Points on a hilly landscape, in no order, each with its height.
From any point a climber steps to the highest of the 4 points nearest to it. It stops when none of these is higher. Distance is the straight distance between rows; heights are no part of it.
<1022> h=45.9: [125 125  67  88 170 163 115 121 156 129 136 165 168 193 144 133 135 130
 106 178 205 116 148  81 120 110 155 109 127 169 172 107]
<718> h=24.4: [139 178 144 118 117 150 155  98 111 166 146 152 102  87  99 143  94 125
  86 157 143  98 107 109 124 134 121 123 147  82 120 155]
<880> h=29.9: [164 188 155 137 121 159 132  82 115 167 142 160 108  64 120 141  66  99
  85 154 148  88 118 121 119 159 112 126 129  73 119 148]
<900> h=46.4: [135  98 167 167 102 126 157 150 121 164 129 118  97  93 120 119 149 126
 125 129  76 144  96 164 130 133 109 128 110 100  99 158]
<24> h=33.4: [144 157 111  96 133 158 131 102 124 141 159 164 132 129 109 132 103 138
 101 180 191  97 117  76 123 131 111 117 153  99 135 132]
<803> h=44.3: [141 112 130 105 130 135 129 148 133 126 135 116 141 135 148 130 145 144
  96 155  89 149 138 140 137 122 139 147 135 120 119 158]
<1471> h=44.5: [108  65 154 118 161 147 152 197 160  98 156 147 137  75 184  70 154 101
 104 127  52 185 133 138 170 125 144 150 112 162 166 213]
<1451> h=54.0: [128 119 106  92 148 155 124 175 154 112 128 132 163 148 172 126 138 127
  79 159 116 166 143 128 163 113 155 145 132 135 128 188]
<1098> h=12.0: [126 154 129 144  92 103 130  85  75 142 148 111 100 113  98 145 125 122
 153 102 171  85 101 121 102 126 101 127 128 115 112 104]
<1368> h=6.9: [130  94 127 155 126  80 120 128 123  90  78  79 128 147 101 144 148 136
 174  78  66 131 136 171 132 139 143 134 134 162 104  97]
<1597> h=28.4: [112  81 148 186 128 108 154 143 169 100  90  93 111 128 113 135 152 119
 171  74  30 168 156 186 137 158 141 138 163 185 103  91]
<1594> h=44.7: [116 111 162 168  91 112 147 129 104 158 125 105 102  98 112 129 141 135
 135 127  83 131  96 166 126 141 115 137 110 123  80 138]
<1237> h=37.2: [108  88 142 152 139 122 133 162 162  79  56  91 135 139 158 139 139 132
 144 103  45 158 166 170 132 136 163 158 156 163 125 129]
<1782> h=61.0: [105 110 121 110 170 138 110 165 155  77  85 108 156 166 186 122 115 154
 117 128  91 167 176 143 157 110 168 146 125 170 154 153]
<654> h=25.3: [129 165 137 130 102 134 133  93 103 153 137 147 105  91  88 141 101 127
 119 145 156  89  98 125 112 140 110 129 131  86 117 127]
<1456> h=3.1: [121 105 123 152 126  72 121 107 127  96  85  82 126 142 101 143 153 148
 203  67  73 122 139 162 138 139 129 109 153 178  91  80]
<1380> h=27.7: [156 183 155 158 111 164 125  64 117 171 132 181 109  67  83 149  53  87
  92 144 155  70 101 107 116 157 107 139 111  64 142 148]
<490> h=19.0: [115  96 104 121 120  77  94 120 112 104 106  92 129 178 117 138 152 149
 199  91 134 108 138 136 113 104 108 119 139 150 122  69]
<1796> h=11.9: [125 134  78  98  93 111  80 121  99 130 154 139 123 175 118 124 141 134
 181 105 212  99 135 115  74 115  96 103 129 120 167  48]
<77> h=39.5: [153 157 101  93 143 157 128 113 139 149 158 150 134 140 137 128 126 141
  87 177 160 121 131  90 126 121 138 115 147  93 133 148]
<1650> h=21.1: [146 130 168 137 121 158 177 163 122 160 161 146 101  64 132 123 127 118
  82 156  99 133 111 135 135 154 119 121 112  74 123 177]
<1301> h=39.6: [126  73 144 105 163 150 153 202 158 122 196 165 145  56 179  84 150  89
  88 126  81 173 121 122 166 122 127 141 115 147 156 228]
<1686> h=26.5: [171 189 137 124 131 176 147  84 134 173 148 174 135  74 115 140  51  99
  77 162 148 105 124  87 146 142 134 114 137  62 138 153]
<329> h=9.1: [117 128  99  92 125 110 107 112 117 129 136 127 132 169 119 133 153 157
 147 136 165  98 127 106  88 112 107 122 143 127 135  94]
<1502> h=56.4: [118 120 136 122 145 124 113 155 161  86  74 100 151 159 180 141 135 153
 134 127  79 158 155 154 138 120 167 144 136 165 136 137]
<646> h=36.8: [142 131 138 103 126 143 120 154 139 141 145 147 132 121 146 137 143 128
  84 167  97 152 119 126 130 128 124 132 118 109 115 174]
<1781> h=38.9: [127 126  82  83 142 138 104 111 142 128 154 153 160 199 132 139 140 137
 120 168 187 112 145  73  86 111 144 112 144 146 157  93]
<316> h=50.0: [121 114 177 189  95 127 161 138 124 161 138 117  79  79 113 120 130 110
 118 128  86 144 100 171 124 145 111 135  99 100  89 155]
<816> h=33.7: [155 182 146 133 116 158 131  81 116 153 153 171 118  91  98 131  65 113
 100 147 165  79 109  88 116 149 105 122 141  77 135 127]
<232> h=0.4: [103 143 134 164  89  85 135  91  87 153 118  89  93 113  84 143 147 129
 184  86 162  97 104 149 118 115  87 117 106 133  89  96]
<173> h=24.5: [141 158 152 137 115 152 150 124 114 168 135 159  97  76 129 141 106 127
  91 163 105 127 112 135 130 143 122 132 122  75 120 165]
<1382> h=24.0: [162 152 126 107 135 159 150 151 136 155 158 152 132  84 148 128 113 119
  76 170 109 146 132 133 158 129 139 117 136  91 123 187]
<1123> h=48.4: [161 126 123 102 142 154 137 172 139 136 166 163 140  90 158 105 136 114
  81 166 116 187 135 113 165 122 146 131 131 116 135 196]
<1600> h=58.4: [105 104 134 110 158 143 127 187 161  81 103 118 149 137 193 109 133 133
 105 129  81 188 163 159 157 132 178 153 124 160 154 168]
<322> h=15.3: [121 152 132 126  98 111 123  86  95 149 139 124 108 116 103 145 126 133
 124 126 168  91  94 121 103 132  96 123 135 108 114 123]
<970> h=40.6: [110 151 162 207  71 104 147  89 100 162 123 110  90  69  83 137 125 104
 142 101 134 109  75 150 114 143 108 139  88 107  80 136]
<102> h=32.3: [109 104 118 122 157 101  84 125 135  81  82  90 151 180 156 145 146 160
 156 111  98 116 148 151 126 122 147 127 137 156 126  97]
<765> h=45.4: [147 142  92  82 159 155 131 127 149 142 153 161 176 160 141 136 124 143
  83 182 164 149 142  99 161 115 157 121 141 120 131 167]
<649> h=4.0: [121 132 123 127 104  94 113  98  99 131 121  98 109 127 106 135 143 136
 170 103 132 106 107 132 111 121 108 118 129 122 104  98]
<627> h=27.5: [142 166 150 143 105 141 134 106 110 160 140 152  98  69 107 146  94 115
  91 165 134  96 108 115 124 147 111 126 115  62 106 155]
<1769> h=49.9: [ 91 113 118 119 159 106  90 134 133  60  56  95 149 172 160 153 115 164
 144 113  95 144 167 139 118 136 182 123 149 179 148 101]
<110> h=35.3: [121 161 176 222  73 108 146  78  76 155 132 143  96  57  72 139 115  75
 131 105 137  84  85 150 124 147  97 139  72  94  80 125]
<955> h=11.7: [128 135  99  95 113  97  81 117 100 116 140 118 127 168 113 122 153 144
 177 104 197 108 135 118  83 109  94 115 145 135 145  65]
<852> h=42.5: [129 122  86  90 168 142 106 125 155 124 139 150 178 204 151 130 128 142
  95 175 171 128 143 102 128  99 164 135 132 158 141 132]
<848> h=28.3: [142 163 119 104 119 147 135  93 117 156 149 158 126 123 115 156  96 133
  95 166 158 111 108  87 117 137 106 109 146  76 124 134]
<151> h=14.1: [120 114 102 101 135 102 108 106 115 117 128 108 142 164 119 134 152 144
 171 111 142 108 130 118  95 107 113 134 131 145 127  89]
<184> h=42.7: [110 116 184 233  93 106 174 120 111 170 133 113  82  87  81 126 143 107
 153 101  79 156  85 176 122 152 106 135  96 118  89 130]
<1381> h=58.6: [109 114 124  99 159 151 115 163 155  85 106 123 162 157 188 124 142 151
 103 140 118 176 151 133 153 112 170 150 129 167 149 173]
<147> h=15.6: [127  97 143 163 109 103 134 123 127 134  96  85 122 130  93 145 153 140
 168  95  78 139 119 177 145 133 129 138 126 149  77 100]
<1791> h=31.3: [144 120  64  81 135 159 108 122 143 132 157 180 152 195 121 130 134 146
 126 175 227 114 143  79  83 121 139  94 149 152 168  57]
<1058> h=42.2: [157 150  93  93 158 178 140 118 152 139 157 191 157 162 110 122 106 143
 107 179 228 119 131  44 119 126 139  85 141 108 175  95]
<1005> h=40.0: [135 127 155 147  97 131 142 120 111 155 122 122 100  90 120 133 137 129
 115 134 100 121 115 152 121 132 116 127 116 100  91 148]
<4> h=24.9: [192 185 148 128 154 203 130 105 152 174 149 180 157  69 119 137  37 108
  89 180 181 129 135  83 163 148 135 105 120  58 158 165]
<1389> h=31.0: [120 181 155 205  77 104 147  65  75 154 136 151 100  55  63 133 108  46
 117  93 159  53  88 141 133 147  81 141  61  88  95 111]
<1393> h=51.0: [142 124 112  87 158 142 121 148 157 120 134 137 170 156 159 147 129 134
 107 168 129 157 148 119 146 119 161 142 129 134 131 164]
<1412> h=11.4: [123 124 148 145 111  95 130 116 109 141 118 103 115 130  89 142 145 147
 161 107 113  98 104 150 115 118 109 123 116 113  96 111]
<989> h=44.2: [102 150 107  89 177 159 112 167 143  80  96 123 173 198 216 119 107 172
 104 127 152 181 175 119 150  96 206 123 132 224 177 169]
<1089> h=41.4: [158 167 116 108 134 178 135  99 137 172 151 189 143 122  97 126  75 129
 105 187 222 110 129  48 133 139 128 105 150  80 162 107]
<109> h=30.9: [122 115 100  96 128 114 104 128 137 122 116 103 146 170 146 142 142 144
 119 153 118 133 135 138 118 109 142 147 136 136 124 133]
<1046> h=44.4: [134  95 161 138 139 153 157 170 156 143 158 128 109  81 147 103 149 119
 104 148  68 144 119 152 138 122 119 143 109 107 123 177]
<447> h=45.5: [119 135  95  89 158 126 106 122 141 121 135 125 158 197 155 145 134 149
 117 156 148 123 146 105 105 104 143 133 140 151 145 121]
<1352> h=47.5: [175 148  87  85 166 156 131 115 148 157 160 179 155 162 127 131 112 141
  86 182 193 124 145  72 142 120 137 102 146 129 154 131]
<1800> h=28.5: [143 169 138 115 119 146 141 116 114 170 150 155 119 102 118 134 101 129
  80 161 144 129 113 113 134 136 126 134 128  97 111 162]
<641> h=15.2: [109 173 126 138  75  99 125  85  87 130 144 115  93 102 105 114 118 102
 162  92 202  59  94 114 113 123  71 109 107 106 122  73]
<1511> h=7.7: [126 120  81  89 151 118  88 115 128 106 132 139 156 207 137 132 144 146
 147 135 162  96 151 102  77 117 135 127 138 151 156  84]
<1417> h=10.0: [119 110  94  99 141 104  79 111 126 103 119 112 149 188 133 137 140 147
 155 122 152 113 139 112  94 114 133 131 143 160 144  83]
<712> h=32.9: [117 155 161 161  87 117 141  86  91 152 122 129  90  91  96 142 114 112
 126 130 136 110 103 138 110 127 100 130 101  95  89 127]
<1043> h=26.6: [153 117  74  85 134 173 108 137 148 145 149 207 155 184 111 126 140 148
 122 172 247 111 140  60  87 124 131  89 151 137 173  41]
<1137> h=31.1: [129  97 169 199 100 113 168 126 138 154 100 104  85 108  84 124 158 125
 178  90  75 157 113 181 135 145 125 124 113 130  68 115]
<667> h=53.6: [108  85 138 110 161 159 119 205 159  85 141 156 159 101 202  72 130 127
  92 112 100 205 140 130 167 104 163 167 130 167 168 212]
<841> h=39.7: [114 113 113 114 147 113  94 125 148  92  92  93 142 173 154 144 138 149
 138 134  90 131 153 138 131 122 145 143 145 155 127 127]
<794> h=53.4: [137 111 119  87 157 153 135 188 143 106 149 166 155 112 164  93 146 117
  71 143 114 185 144 128 168 121 162 150 122 134 142 199]
<1587> h=32.6: [190 180 139 109 151 188 145 117 154 172 167 184 147  85 127 128  64 116
  72 180 161 134 139  84 164 131 134 115 132  70 150 177]
<1415> h=2.4: [114 128 113 132 105  71 113 103  89 119 126  88 112 143  96 114 148 141
 199  75 175 102 118 129 109 120  98 104 122 141 118  52]
<990> h=52.0: [114 171 144 166  77 101 136  71  89 132 145 143 112  86  85 125 102  83
 130  90 186  56  94 109 123 134  82 138 111  93 121  99]
<1561> h=28.6: [145 184 164 182 111 136 126  64  91 162 135 168 115  54  88 139  69  71
 100 113 148  58  96 114 118 159  90 153  93  70 122 134]
<1317> h=55.4: [120  98 142 109 144 145 120 179 155 106 120 116 139 147 174 111 152 132
  95 147  85 163 144 154 158 118 154 153 126 139 145 172]
<42> h=30.1: [109  59 175 160 135 142 185 183 160 129 146 117 113  83 152  73 162  97
 131 131  36 161 102 158 159 143 117 137 122 140 130 168]
<1859> h=31.4: [134  78 160 178 108 121 162 147 146 135 105 102 105 109 120 120 164 135
 155 109  51 147 115 172 133 145 125 142 126 134  89 122]
<908> h=4.1: [126 121 134 141  95  85 129 116 100 123 114  88 119 138  86 127 141 140
 184  97 132 100 114 154 117 130 114 116 115 128  97  93]
<1562> h=59.5: [146 126  65  93 172 167 118 125 167 139 154 182 177 188 132 135 115 148
 114 178 206 113 138  64 116 116 159  99 139 144 158 107]
<2> h=34.5: [129 113 148 145 112 109 129 124 121 131 113 103 110 126 117 141 141 135
 143 123  97 132 117 153 122 129 115 142 123 116  88 142]
<1484> h=31.6: [141 172 180 203  89 124 134  81  76 157 141 164 108  68  88 136  96  80
  99 114 128  84  89 143 113 156 102 145  89  77  94 145]
<320> h=14.2: [125 123 100 126 130  73 108 124  93 100 109  71 112 173 102 116 156 126
 227  40 149  92 134 152 122 130  91  89 123 159 134  24]
<876> h=35.2: [164 175 125 108 140 163 130 129 135 155 166 160 137  98 131 134  98 125
  83 179 147 135 118 109 159 137 122 108 138  89 126 170]
<1163> h=33.3: [106 166 143 184  71  86 136  63  67 144 132 115 109  99  79 123 120  73
 148  74 175  59  95 120 129 123  61 132  76  99 116  87]
<872> h=4.2: [112 106 112 142 137  71 111 125 127  76  69  80 119 146 112 162 140 139
 198  58  75 126 155 155 129 152 157 114 155 177  98  80]
<587> h=40.5: [173 175 136 113 164 194 135 109 159 169 148 175 139 116 108 131  56 135
  93 177 194 117 129  53 151 138 132  96 137  71 154 144]
<687> h=28.2: [137 167 165 164 110 141 145  98 104 160 135 145 105  67 105 142  94 111
  90 147 130 103  97 127 115 155 103 142 106  77  96 144]
<881> h=56.3: [122 118 111 101 163 152 113 180 147 102 140 153 187 145 209 109 129 130
  83 138 127 196 165 136 164 100 182 157 126 174 142 190]
<241> h=38.1: [168 131 136 103 142 175 155 169 136 150 184 179 134  63 152 107 115 113
  67 153 105 168 133 109 169 140 139 115 118 109 161 212]
<1820> h=58.5: [ 93 128 140 123 183 106 113 164 144  68  54  87 138 182 189 141 118 181
 151 106  92 161 176 136 128 122 189 120 146 197 154 119]
<1170> h=56.8: [115 116 115 102 152 139 114 146 149 100 116 118 161 167 181 122 149 136
  97 143  98 157 152 133 138 116 161 149 133 156 135 161]
<1226> h=24.7: [102  59 168 180 150 145 188 176 185 133 136 103 104  87 130  76 159  95
 145 118  19 180 115 156 142 145  98 132 108 147 126 163]
<240> h=22.5: [127 102 150 179  97 100 141 110 116 144 101  90 103 120 103 123 152 135
 183  92  99 138 107 165 138 134 110 124 122 133  79 104]
<549> h=55.0: [131 127 104  95 146 154 101 169 158  93 125 142 182 171 197 124 128 128
  87 153 135 173 168 113 147 100 192 150 131 168 156 165]
<1773> h=31.5: [112 167 125 144  72 109 136  83  79 149 144 133 104 102  86 117 105  97
 144  99 195  65  97 116 102 126  91 138 118  93 123  87]
<1478> h=40.9: [179 160 106  95 152 169 136 150 145 160 164 168 151 118 131 124 104 133
  70 164 157 153 139 100 159 127 146 105 143 109 137 177]
<1167> h=11.6: [124 116 112 126 124  94 110 114 121 120 108  97 134 155 111 136 153 152
 154 112 103 121 117 137 111 114 129 125 122 135 112 108]
<1418> h=30.5: [117  60 172 186 137 138 179 164 180 122  96 100 108 106 131 106 156 111
 150 103  24 178 139 174 145 153 133 143 143 164 110 132]
<1132> h=23.9: [184 175 142 110 141 187 156 146 142 171 163 183 138  56 133 121  80 113
  60 176 133 151 135  96 174 135 145 112 120  75 143 196]
<138> h=4.5: [115 138 125 124  99 103 130  97  77 144 143 107 116 127 110 135 139 134
 152 113 159  85 107 122 106 121 103 118 121 114 125  99]
<1442> h=45.2: [118  85 141  97 185 156 144 199 142 105 183 165 150  77 184  73 141 112
  96 120  93 191 134 116 166 129 145 158 122 152 158 240]
<1318> h=35.1: [158 195 122 118 113 167 127  76 128 159 149 175 116 101  79 142  75 109
 107 150 188  85 115  74 106 151 109 130 149  76 152 124]
<403> h=40.1: [171 162 119  92 159 177 153 117 154 167 164 174 142 112 119 141  81 137
  94 189 171 127 133  70 159 121 132  99 143  91 145 149]
<1461> h=51.1: [112 135 100  94 183 153 116 146 154  83 112 132 187 191 200 128 131 154
 102 147 155 153 171 114 142  94 194 139 109 192 157 152]
<789> h=55.7: [120 104 129  94 155 155 121 193 149 103 135 143 155 119 182  98 150 116
  87 138  97 193 144 142 170 117 164 173 112 164 157 198]
<501> h=2.2: [ 98 114 111 162 144  74 145 133 135  44  37  94 105 155 138 177 129 139
 180  58  51 134 174 174 127 170 172 100 188 206 111  75]
<947> h=31.2: [123 105 115 119 143 107 116 128 131 106 107 100 142 171 149 144 143 143
 139 129 100 135 141 137 119 112 138 148 139 134 120 124]
<826> h=7.6: [116 125 119 115  96  73 103 105  97 132 140 101 113 153 105 130 145 137
 177  92 178  90 118 106  92 109  91 117 128 128 140  75]
<1280> h=50.1: [118 106 136 117 153 125 102 159 159  99  97  96 145 147 148 127 146 145
 120 128  69 155 131 152 136 131 152 152 142 149 126 159]
<1292> h=57.3: [115 103 120  93 160 160 116 183 164  81 115 136 165 135 211  96 131 127
  97 128 112 201 161 141 150 100 176 150 130 173 158 183]
<206> h=46.3: [116 132 186 221  81 116 155 112  97 173 135 131  72  76 103 137 127  99
 114 116  90 126  88 166 112 150 105 136  88  94  87 140]
<1120> h=14.9: [115 120 108 126 101  83  98 106  92 125 109  84 122 142 105 138 145 139
 193  82 130 102 123 142 122 110 107 114 126 146 110  85]
<1826> h=6.4: [127 102 127 164 136  83 130 120 154  76  50  88 120 145 116 143 132 132
 182  74  55 133 150 190 140 141 151 117 161 179  96  93]
<1444> h=49.0: [116 102 135 120 160 115 121 148 145  87  75  87 136 157 153 134 131 147
 140 122  66 152 136 153 145 129 146 144 139 157 124 123]
<1051> h=30.2: [105  66 154 184 127 131 170 156 182 120 104 107 103 112 134 113 152 112
 173  84   9 170 143 178 144 160 132 148 151 166 107 108]
<1588> h=3.4: [127 138 106 134  96  75 113 128  81 133 127  84 108 146 111 117 153 124
 207  74 200  94 120 146 110 114  66  89 113 130 138  32]
<1754> h=34.3: [105  67 162 140 149 145 163 198 167 108 135 130 124  81 177  75 159 103
 117 124  38 176 123 150 159 132 126 157 111 149 154 171]
<1319> h=47.8: [143 118 150 122 146 163 148 185 147 139 167 150 123  83 147  98 145 105
  80 148  90 167 125 132 157 127 139 135 110 114 128 185]
<252> h=33.9: [128  96 143 132 120 123 131 148 144 119 117 106 123 131 131 137 149 128
 124 135  74 136 120 155 119 120 124 142 118 122  99 147]
<1233> h=36.5: [116  76 162 156 124 133 154 175 161 129 116 106 117 101 131  99 160 111
 127 136  48 162 124 164 139 131 123 134 110 127 120 147]
<577> h=32.8: [137 150 107 104 125 136 127 106 125 161 156 135 135 144 126 142 126 146
 106 172 164 114 109 102 123 115 128 121 149  94 127 138]
<1897> h=40.8: [105 100 116 130 152  90  90 113 133  67  63  82 147 178 141 139 128 152
 171  93  86 124 155 140 116 137 160 128 142 172 133  89]
<993> h=27.6: [124 179 123 103 103 139 117  94 117 146 146 165 113 116  87 129 107 112
 123 143 215  84 112  82 105 140 100 123 133  91 145  90]
<1483> h=38.3: [162 176 123 115 132 166 135  85 124 161 155 177 124  98 109 145  78 120
  94 165 198  89 121  72 117 134 115 110 142  67 155 129]
<1188> h=14.3: [127 135  98  92  99 132 107 116 106 137 168 145 123 166 112 132 133 136
 142 136 210  97 129  98  71 116 108 118 151 125 156  71]
<889> h=53.2: [106  86 145  98 167 160 132 201 170  91 146 138 150  97 190  81 149 107
  92 117  85 195 137 137 168 113 152 167 119 164 156 205]
<1310> h=29.3: [176 168 134 104 141 173 147 149 139 158 166 168 125  75 134 121 103 122
  73 171 136 149 132 105 173 140 132 113 129  88 128 183]
<286> h=10.5: [120 151  93 117  87 101  99 125  85 130 142 137 110 156 111 125 158 123
 187  84 239  94 141 119  82 119  77 106 129 119 158  43]
<1140> h=29.2: [132 155 119 103 119 137 116 103 110 153 154 151 117 142 105 135 121 140
 115 153 186  99 110  91  98 124 106 118 144 107 137 105]
<114> h=46.1: [ 97 136 119  90 175 156 110 176 146  88  94 121 166 174 219 116 123 161
  98 122 124 191 177 129 162 100 197 147 126 214 173 170]
<1630> h=37.9: [139 137  93  82 143 138 112 118 138 150 155 151 138 160 124 131 133 140
 113 158 191 109 125  88 102 130 117 116 143 114 156  98]
<596> h=27.4: [134 177 149 145 104 150 130  71 101 167 144 162 103  71  86 142  74 103
  91 124 143  81  96 108 120 149 100 137 115  72 111 143]
<178> h=24.6: [123 102 114 128 130  66  99 117 109 107  95  90 127 162 114 130 146 137
 197  75 120 108 138 158 119 118 133 121 144 147 109  72]
<1336> h=2.5: [107 151 109 120  84  83 118  97  75 134 149 118 104 130  95 120 134 126
 170  88 182  83 106 127  95 127  77 115 111 124 121  68]
<111> h=45.3: [120 110 155 158  97 143 145 142 135 159 145 132  88  94 134 130 134 118
 106 135  75 148 101 155 131 129 110 141 113  99  99 166]
<968> h=2.9: [104 101 117 157 144  69 119 117 129  52  48  88 121 152 117 170 138 141
 187  55  68 126 172 165 135 166 163 107 177 203 104  76]
<1571> h=37.1: [117  78 183 217 103 140 178 137 159 160 138 105  76  88  95 108 154 104
 165 105  42 169 103 182 128 142 103 141 120 130  95 127]
<1436> h=32.7: [108  70 160 154 138 136 155 168 182 104  98 100 130 119 153  97 153 111
 151 114  26 170 145 166 147 134 137 155 133 151 125 134]
<822> h=52.1: [130  93 134 104 150 142 149 190 142 120 139 153 145  89 187  94 147 108
  86 136  82 180 140 136 157 107 137 155 114 148 142 187]
<1085> h=24.8: [138 142 118 106 120 129 128 113 117 154 144 120 124 131 118 144 129 135
 107 155 145 118 114 119 117 118 118 124 136 111 113 136]
<997> h=53.3: [118 112 122 107 144 135 114 148 151 101 118 109 158 154 161 130 153 139
 112 150 103 149 154 142 132 122 168 158 124 138 134 148]
<205> h=37.6: [119 166 147 177  90 107 137  75  84 142 137 134 100  79  88 146 111  97
 125 100 168  73  91 133 111 140  96 122 109  95 102 116]
<902> h=38.0: [164 172 115 104 133 161 144 110 129 174 155 178 132 126 114 125  87 127
  86 184 186 114 129  75 130 133 128 107 140  75 148 139]
<1134> h=43.5: [115  89 190 195 102 135 183 165 144 162 143 120  80  87 120 106 141 107
 126 124  51 169  95 163 125 149  98 140  93 124 122 157]
<1504> h=12.2: [138 135  73  94  98 127  97 114  94 121 162 169 132 170 105 117 147 145
 147 121 243  94 147 100  71 121 104 109 148 126 161  46]
<617> h=22.2: [135  99 137 146 102  94 131 114 119 124 103  84 115 139 112 149 146 149
 167 102  95 120 110 163 123 122 121 118 121 129  88 121]
<991> h=31.9: [102  76 187 218 126 131 202 143 174 161 146  98  80  97  99  88 154  98
 175  89  10 192 119 182 137 162  91 138 139 152 104 126]
<1184> h=13.9: [122 115  93 103 122  88  81 116 105 106 126 106 128 170 130 123 142 148
 188  93 165 104 116 123  90 111 111 123 134 141 140  62]
<666> h=43.6: [167 159 110 102 159 180 138 118 148 163 160 171 152 128 111 130  90 138
  93 174 205 119 138  55 137 130 139  85 161  95 164 129]
<1570> h=7.1: [113 162 111 143  66  90 114 128  72 128 125  92  99 124 104 113 150 103
 180  83 230  76 125 132 111 130  61 108 104 108 167  42]
<1740> h=48.2: [109 129  85  92 168 131  93 133 152  99 120 122 169 214 162 131 129 151
 131 160 153 126 162 103 100 111 153 136 136 174 163 115]
<165> h=56.0: [109 129 104  95 169 129 102 134 147  80  94 117 161 203 166 140 131 148
 124 150 123 132 165 123 111 106 168 139 142 167 151 122]
<613> h=10.4: [116 129 110 107 118  96 111 103 108 128 136 102 130 155 120 142 132 145
 146 128 129 106 109 131 107 110 114 131 126 135 119 119]
<946> h=23.8: [115 126 156 157  84 101 134 102  84 141 120 117 100 107  94 128 129 117
 138 109 126  96 101 140 121 137 111 136 106 114  89 121]
<860> h=17.8: [114 143 109 102 104 109 110 101 105 146 148 127 122 141  97 127 125 133
 144 128 176  88 113 104  87 130 101 127 142 109 127  98]
<1165> h=29.1: [161 177 140 130 130 175 149 130 129 171 148 156 119  81 122 125  96 124
  74 168 131 129 126 114 140 149 118 113 136  78 119 180]
<525> h=44.1: [159 126 112  97 161 167 145 154 143 139 172 169 171 115 153 120 119 123
  69 170 137 170 155 106 172 118 163 128 131 126 141 192]
<1684> h=50.9: [ 90 104 133 129 155 102 116 151 145  60  55  90 140 181 172 141 115 156
 150  97  73 153 160 157 128 147 182 132 154 181 144 100]
<1239> h=34.6: [ 98  86 153 131 142 130 138 173 178  78  87  84 133 141 165 108 140 138
 142 118  51 170 154 171 152 140 161 157 133 156 143 136]
<513> h=45.8: [135 139  93  75 142 154 126 117 132 137 145 171 155 188 115 145 132 144
 112 174 185 111 128  74 111 114 144 114 151 135 150 107]
<1306> h=4.3: [111 139  91 129  86  83  93 140  80 112 120  76 102 155 112 126 160 119
 204  61 206  91 136 150 113 117  68  97 102 128 160  24]
<689> h=47.7: [146 133  94  90 165 151 116 136 153 120 150 160 188 168 158 121 129 136
  67 173 158 149 149 117 164 109 168 126 134 154 149 165]
<1250> h=32.1: [110 100 112 138 145  78  95 107 117  78  84  87 129 174 128 145 142 155
 183  80 100 111 145 144 106 116 137 112 151 162 121  81]
<924> h=42.6: [119  83 137 142 138 116 127 146 151 103  85  92 126 137 150 131 140 145
 130 110  66 156 143 170 135 123 143 149 133 141 108 135]
<1117> h=66.5: [ 97 127 128  97 173 113  98 163 136  74  74  89 158 183 181 142 118 172
 118 126 104 156 174 126 128 117 184 142 132 182 164 144]
<1671> h=18.9: [124 160 106 111  97 116 113 102  97 136 160 143 110 140  97 122 116 136
 150 118 221  91 121  93  86 122  90 115 147 108 154  71]
<308> h=10.2: [126  93 129 151 133  93 118 129 140 107  78  85 121 140 121 149 153 147
 155  83  57 137 122 166 136 138 143 135 144 160 102 108]
<555> h=22.0: [130 120 121 109 122 120 126 115 118 139 132 112 127 139 115 154 146 133
 119 148 109 131 120 141 117 121 117 132 124 118 111 146]
<1678> h=34.4: [111 163 146 169  73  98 133  81  73 139 137 131  88  94  88 126 118  92
 147  85 186  58  88 123 115 142  82 137 100 102 112 104]
<435> h=18.4: [128 114 103 143 126  53 117 110 108  92  93  74 114 159  95 134 145 126
 216  58 116 111 150 149 125 138 114  94 126 172 110  52]
<423> h=41.8: [110 127 169 192  80 116 148 116 102 150 117 109  84  82  92 142 146 115
 146 121 103 134  97 160 126 128 112 137  92 111  77 130]
<1133> h=7.3: [128 109 122 157 107  74 124 106 110 119  92  90 116 146  88 153 155 139
 197  85 106 119 109 169 137 124 119 120 122 146  90  85]
<189> h=23.5: [187 173 154 119 162 201 142 142 131 170 167 173 135  58 124 113  71 121
  78 172 147 143 141  86 175 136 127 106 126  67 150 184]
<1516> h=33.5: [121 138 151 144  96 136 139 111 102 162 137 127 107  88 108 149 114 135
 113 150 121 110 106 130 121 134 112 140 120 101 105 148]
<1733> h=15.4: [117 114  98 104 139  90  88 124 117  84 109  91 136 192 124 137 152 136
 195  86 132 101 142 122 101 119 112 118 136 154 129  74]
<1348> h=59.2: [138  93 155 119 143 155 156 194 150 126 161 149 132  79 147  97 146 101
  92 137  76 173 130 135 159 127 133 145 121 124 148 207]
<839> h=44.0: [108 135  75  97 180 155  99 124 163  94 129 148 175 204 180 118 119 156
 109 170 174 139 156  98 133 102 206 126 125 195 160 134]
<1608> h=21.2: [121 107 104 103 143  94 100 113 119 107 112  99 137 172 128 146 139 154
 142 124 122 120 129 129 107 113 123 138 134 141 124 104]
<486> h=12.5: [124 126 148 177  84  94 131  94  95 152 116 100 108 105  84 137 135 116
 175  94 129 112  99 163 130 123 102 126  98 119  92 109]

Where does a climber stop that starts at each point below?
<649> | <1117>
<232> | <316>
<1597> | <1348>
<839> | <1117>
<968> | <1117>
<435> | <1117>
<322> | <316>
<687> | <316>
